A landscape with many valleys, sampled at points; each row gives a point and its height.
A ball rolls from a point to the lowest of its 2 nearest points, and stops where none of them is lower. Distance is the straight distance between rows; heights are no part of it.
(60): [159 137 127  96 154 131 137 115 127 132 167 137 116 142 123  73 101  98
  89 109 107 119 152 126 109]  height 6.89
(459): [152 140 131  64 126 159 114 115 186 125 153 118  82 107 145 117  84 149
  84 145  89 169 105 107 131]  height 1.42
(317): [ 89  89 147 203 149 117  93 137  98 129 143 140 142 167  50 133 170 119
 127 116 141 101 129  97 141]  height 3.55
(649): [140 140  99 106  95 144 142 130 147 102  76  99 130 113 162 161 131 102
 149 132 134 138 170 125 138]  height 2.97
(162): [144 151 114  44 122 147 143 133 165 118 138 144 114 123 128 108 108 147
 135 136 112 158 115 159 150]  height 5.38
(207): [152 142 118   4 101 120 165 148 165  86 158 166 119 118 130 120 130 165
 137 157 104 163 123 159 136]  height 5.12
(525): [149 138  76 109 105 124 155 109 109 119  55 112 115  87 163 183 136 121
 155 163 133 120 179 127 130]  height 2.29
(654): [127 141 106 174 130 130 143 106 110 122 172 164 154 175  29 117 110 129
 153 141 156 131 133 119 152]  height 6.77
(288): [131 170 141  71 118 162 102 125 182 144 125  99 108 113 139 127 102 158
 102 139 126 154  90 159 168]  height 0.84
(683): [131 117 127 139 137 147  92 123 167 137 149  98 133 148 121  81  96  89
  55 127 119 158 148  90 144]  height 3.32
(348): [124 101 138 172 149 145  85 129 142 124 137 109 161 150 112 100 113  95
  86 119 125 145 123  81 138]  height 3.93
(172): [132  95 159   8 102 123 137 131 145 115 147 102 109  70 177 179 157 172
 141 146 115 121 135 143 164]  height 1.59
(379): [106 121 161 186 142 111  81 125 128 172 156  90 125 149  95  93 120 145
  76 119 136 125 121 120 156]  height 4.00
(768): [140 131 145 125 172 115 121 131 105 149 145 146 135 148 103  73 124  94
  79  97 113 118 134 159 112]  height 7.15
(203): [157 142 109  69 141 145 162 120 136 110 146 158 142 136 140  93 102 119
 133 112 123 148 122 158 134]  height 4.97
(962): [147 137 115 106 165 139  86 113 149 128 149 115 126 131 115  83  74  97
  45 119  90 167 127 122 134]  height 2.64
(687): [127 103 120 148 145 117 127 135 104 113 106 131 143 126 158 131 141 106
 156 104 131 113 122 121 110]  height 4.80
(959): [113 131 110 190 122 114 114 144 101 136  38 110 141 107 141 170 154 108
 143 136 134 109 139 156 128]  height 3.22
(939): [142 139 126 109 111 141 150 121 141 136 139 137 112 137 116  93 116  93
 113 115 124 107 174 138 125]  height 6.60
(875): [137 118 156 111 172 100 135 162  97 134 137 170 119 129 133  85 145 118
 101  94 114 106 115 171  92]  height 7.39
(117): [100 154 170 156 110 170  85 148 156 163 101  74 125 103 162 147 140 154
  94 130 139 125 110 145 156]  height 1.90
(926): [106  97 124 194 127 130 105  97 114 126 160 121 167 180  41 134 138 117
 120 149 164 135 150  69 188]  height 4.99
(101): [119 102 139 114 183 110 133 132 112 111 140 172 156 154 154 101 133  83
 127 101 125 132 114 109  91]  height 5.73
(56): [147 149  97 111 102 125 167 116 119 117 103 132 128 112 151 148 128 142
 189 134 144 119 137 152 129]  height 3.11
(6): [145 133  79 157 119 108 157 108  87 107  87 149 141 118 139 177 118 137
 202 148 143 114 137 128 115]  height 3.73
(828): [102 118 162 190 133 117  87 129 118 161 130  90 117 135 110 126 139 148
 113 120 136 105 107  99 122]  height 3.67
(36): [155 132 103  70  90 104 196 134 146 101 177 150 107 127 156 129 127 160
 150 161 108 123 160 111  86]  height 2.74
(141): [113 144 132 163 110 134 118 131 113 146  96 104 122 117 133 151 138 161
 159 118 137 113 108 146 124]  height 3.97
(808): [125  95 108 136 156 101 145 142  92 106 107 169 164 117 176 159 157 101
 175 130 147 115 137 107  76]  height 5.15
(109): [105 137 141 185 114 140  88 147 141 143  85  70 121 119 152 147 142 130
  97 124 127 125 141 110 133]  height 2.46
(859): [118 134 135 197  85 129 117 110 149 153 137  70 129 154  80 125 118 137
 106 140 141 138 143  88 148]  height 4.15
(271): [111 181 156 152  84 155 115 124 175 167 108  64 114 116 140 163 125 159
 103 154 153 120 123 142 153]  height 2.35
(340): [132  99 126  28  88  91 155 129 124 101 119  99 128  69 188 183 170 173
 151 164 110 111 158 142 152]  height 1.14
(155): [145 142 110  60  88 117 167 137 190 100 162 147 110 144 132 132 117 150
 139 169 105 154 143 103  93]  height 1.69
(291): [131 162 117 139 114 157 123 120 179 127 124 106 133 154 100 102 101 136
 123 141 126 169 113 147 145]  height 2.65
(868): [115  97 134 169 169 128  99 106 101 139 186 131 162 173  37 103 124 125
 102 131 140 119 141  79 173]  height 4.65
(858): [152 120  97  92 108 105 163 134  92 102  91 147 141  99 178 146 155 118
 172 117 143 116 146 168 129]  height 3.74
(261): [131 103 138  61 109 120 137 142 123 114  95 126 112  94 195 154 157 126
 143 120 115 111 136 141 135]  height 4.63
(759): [129 181 124 105  92 156 137 126 177 136 111 117 115 124 116 125 114 155
 138 138 130 150  99 178 159]  height 1.66
(331): [140 150 130 154 100 125 132 111 170 142 146 101 123 162  76  94 102 118
  97 147 128 148 154  85 134]  height 4.73
(32): [105 113 116 215 121 139 116  97  97 126 130 123 154 161  43 163 138 116
 160 143 160 120 140  82 163]  height 4.93
(401): [118 104 141 144 154  68 131 162 112 133  91 134 106  97 164 152 181 135
 150 110 124  88 115 128  70]  height 7.89
(1017): [107 109 138 187 163 116  80 115 100 149 165 116 140 167  54  96 114 144
  96 108 129 130 115 122 162]  height 4.33
(223): [132 177 118 126  55 130 174 118 142 143 110 130  84 127 102 142 133 114
 131 151 136 102 171 160 114]  height 4.77
(452): [128 124 144  43 104 178 110 144 187 117  95  97 111  94 152 162 122 110
 116 134 114 153 131 134 169]  height 4.09
(587): [130 105 130 154 162 126 149 132  64 116 140 197 167 138 133 129 146  84
 170 112 147  99 142 147  95]  height 4.17
(455): [122  91 139  65 178 102 136 142 110  93 134 167 143 134 187 110 142  95
 101 102 107 134 107 135  92]  height 5.36
(774): [120 157 170 111 135 168  78 135 162 166 115  87 114 100 151 128 123 139
  72 125 130 143 102 170 171]  height 1.43
(824): [147 131 119 159 143 122 112 101 140 141 179 120 149 166  69  85  84 107
  92 135 131 146 140  78 145]  height 5.26
(967): [128 112  90 178 144 116 123 129  88 121  75 142 157 118 130 181 134 125
 181 134 140 119 140 105  98]  height 4.13
(429): [119 154 135 120 111 141 122 129 127 139 115 114 122 111 164 131 126 178
 167 127 145 137  81 152 139]  height 4.31
(463): [127 143 138 115 159 137 109 127 124 147 143 127 127 134 124  82 110 125
  84 106 106 133 104 162 144]  height 7.34
(734): [148 135 129 139 119 122 155 134  84 138 135 155 110 124 137 113 138 136
 161 108 133  98 124 176 125]  height 3.19
(849): [139 170 133  87  62 125 178 136 165 128 135 148  87 132 110 143 128 147
 143 158 118 109 164 138 101]  height 4.12
(1099): [102  95 162 133 150 106 108 170 157 132  98 107 122 115 175 128 160 120
  96 109 105 136  83 116  95]  height 2.41
(884): [103 124 166 152 142 133  82 139 149 157 127  90 105 127 158 121 118 154
  92 108 118 118  89  97 118]  height 3.31
(978): [101 129 149 188 126 145  75 151 146 143 118  92 151 143 134 100 123 121
  80 114 136 166 130 132 166]  height 4.51
(1087): [149 123 114  78 137 127 162 130 104  95 134 170 139 127 174 109 134 109
 159 114 141 119 144 155 120]  height 4.34
(129): [119 104 131 173 157 131 119 112  88 134 151 166 144 152  66 138 140 110
 149 118 143  94 130  88 126]  height 3.08
(352): [108 133 122 223 105 133 115 108 104 149 109  87 132 139  74 160 126 140
 139 148 151 128 147  87 137]  height 4.59
(716): [148 120 106  72 111 102 180 120  96  96 156 149 137 113 182 126 140 173
 181 134 127 131 109 152 133]  height 4.32
(1003): [128 132 155  90 172 141  84 118 138 159 145 110  93 110 144  99  91 135
  54 114  99 137  91 148 131]  height 7.48
(796): [144 168 110 113 139 148 125 118 179 122 150 123 118 135 103  96  83 159
 128 138 118 172  78 115 139]  height 3.36
(876): [100 109 170 162 159  83 123 160 120 148 111 139 105 110 132 124 177 131
 116 100 121  93 100 117  73]  height 7.78
(74): [145 104 104 133 139 115 172 130  74 105 130 200 176 122 158 157 140 113
 196 135 158 109 157 134  89]  height 4.76
(104): [140 150 108 148 109 137 162 121 144 130 134 134 145 148  90 107 123  72
 124 124 140 134 166 130 129]  height 6.16
(304): [117 103 129 168 150 142 110 122 126 119 127 111 146 146 136 115 127 108
 143 118 127 138 117  86 118]  height 4.40
(644): [146 103 117  91 134 120 147 103 143  96 167 128 126 134 175 120 104 154
 151 139 111 148 116  85 105]  height 1.55
(956): [131 153 120 145 137 149 136 113 143 129 155 130 122 143  97 115 100 180
 168 127 131 145  85 114 128]  height 3.92
(630): [122 107 138 159 155 146 137 117  71 123 174 206 165 139  82 138 144  91
 171 122 163  98 144 104 113]  height 3.56
(396): [110 110 112 221 131 116 116 115  87 132 104 159 162 146  71 171 152  81
 148 130 157 100 160 136 133]  height 2.01
(766): [119 154 132  99 102 153 113 136 159 130 102  80 108  93 182 155 133 169
 139 134 140 131  92 140 160]  height 4.58
(188): [159 147 105  70 146 138 108 108 188 124 166 132 100 119 111  96  77 113
  63 133  88 164 124 113 124]  height 2.03
(620): [123 159 119 172  90 152 123 121 143 142 111 100 130 134 107 129 117 142
 148 126 140 133 123 132 149]  height 3.48
(153): [125 103 140  88 136 100 142 150 115 109 109 145 118 118 196 123 153 115
 124 100 105 109 124 143 105]  height 4.96
(1098): [ 76  94 144 213 160 118  92 167 130 124  98 122 165 136  91 153 165 109
 126 130 133 138 102 111 118]  height 2.34
(384): [130 131 138 185 126 116 141 127  77 137 126 165 121 146  96 137 133 113
 158 118 145  94 142 152 121]  height 2.15
(819): [140 115 125 137 170 133 145 111  97 120 169 165 145 151 117  90 117 101
 138 113 133 123 129 107 122]  height 6.09
(878): [132 113  89  60  91 111 151 113 121 103  82 103 121  79 185 191 161 136
 150 156 125 117 175 140 134]  height 1.73
(1022): [ 87 112 159 180 161 113  91 168 141 135  98 110 151 133 134 125 162 113
 104 112 124 144  94 112 105]  height 1.67
(39): [106 127 113 225 115 106 109 121  76 150  66 124 135 125  93 181 146 104
 140 140 147 108 153 138 128]  height 2.69
(142): [114 125 161 147 135 102 128 154 100 153 122 140 107 137 129 108 162 109
 114  97 128  89 125 159 108]  height 7.61
(535): [132 131  84 139 125 111 125 137 104 112  39 108 143  89 167 181 147 103
 151 137 139 125 160 133 113]  height 2.81
(359): [115 101 146 106 153 140  89 145 142 127 111 101 105 119 193 124 125 138
  97 111 101 133  82 112 115]  height 2.91
(986): [120 130 149 161 145 162  87 125 146 133 146  90 121 137 133 111  94 160
 100 118 126 152  91 105 142]  height 3.70
(899): [ 85  95 168 195 156  97  91 152 107 160 137 125 129 144  69 123 158 139
 102 109 129 112 104 127 134]  height 3.94
(473): [151 122 102  58 120 138 140 119 191  99 163 135 109 122 162 119 100 148
 125 151  98 165 121 102 109]  height 0.55
(252): [152 136 122 133 164 139 157 104 103 135 181 185 160 157  59  97 102 113
 153 131 157 133 145 109 125]  height 6.43
(784): [130 124 110 203 114 113 147 112  63 133 115 176 132 123  76 173 130  92
 170 138 165  94 168 153 118]  height 0.94
(426): [ 95 112 157 177 166 142  64 153 142 148 125  96 149 133 128 102 118 139
  68 117 117 158  81 122 143]  height 4.11
(715): [133 126 110 156 131 139 163 111 106 112 144 153 136 136 108 133 114 133
 191 132 138 114 130 102 119]  height 0.40
(1006): [136 138 157  49 137 147 122 129 132 141 137 117  81 110 154 108 108 151
  86 113 100 131 106 161 140]  height 7.58
(867): [149 158  94 133  90 118 185 118 119 113 134 156 125 130 113 142 123 138
 186 147 152 125 144 132  95]  height 2.10
(137): [152 136 115  36 116 113 172 123 133  90 183 159 137 127 162 112 117 178
 144 149 117 156 110 157 138]  height 4.78
(532): [150 128 131 101 126 111 169 140  87 128 156 150 108 112 162 114 139 178
 164 115 123 104  99 164 118]  height 3.82
(1055): [144 160 114 163  64 116 174 107 121 143 129 132 121 154  87 124 131  86
 123 145 151 115 186 149 117]  height 5.48
(854): [130 138 122  93 108 160 121 133 173 117 108 109 128 120 151 133 119 102
 114 118 116 156 144 123 147]  height 3.65
(1057): [141 155 107  73  72 116 182 128 143 119 135 134 101 110 146 157 143 174
 162 169 107 119 150 131 111]  height 3.50
(621): [158 130 128  32 162 134 133 114 123 119 158 147 103 115 140  99  97 137
  70 111  95 145 123 155 127]  height 7.72
(577): [114 100 161  56 117 146 105 149 159 126  95  99 111  93 180 157 152 109
 112 118 106 124 138 150 144]  height 4.37

Call two points neighbours if one is among the 2 nearest of the other. Go from one point of each pair to the other, from neighbour to neighbour, staying as low as possible. Name the highest point that can't be avoided.
(784) and (340) => (959)
(473) and (1022) => (978)
(859) and (129) => (926)

For each start below, name the point where the ball stops.
(162) => (715)
(104) => (473)
(207) => (784)
(687) => (473)
(978) => (473)
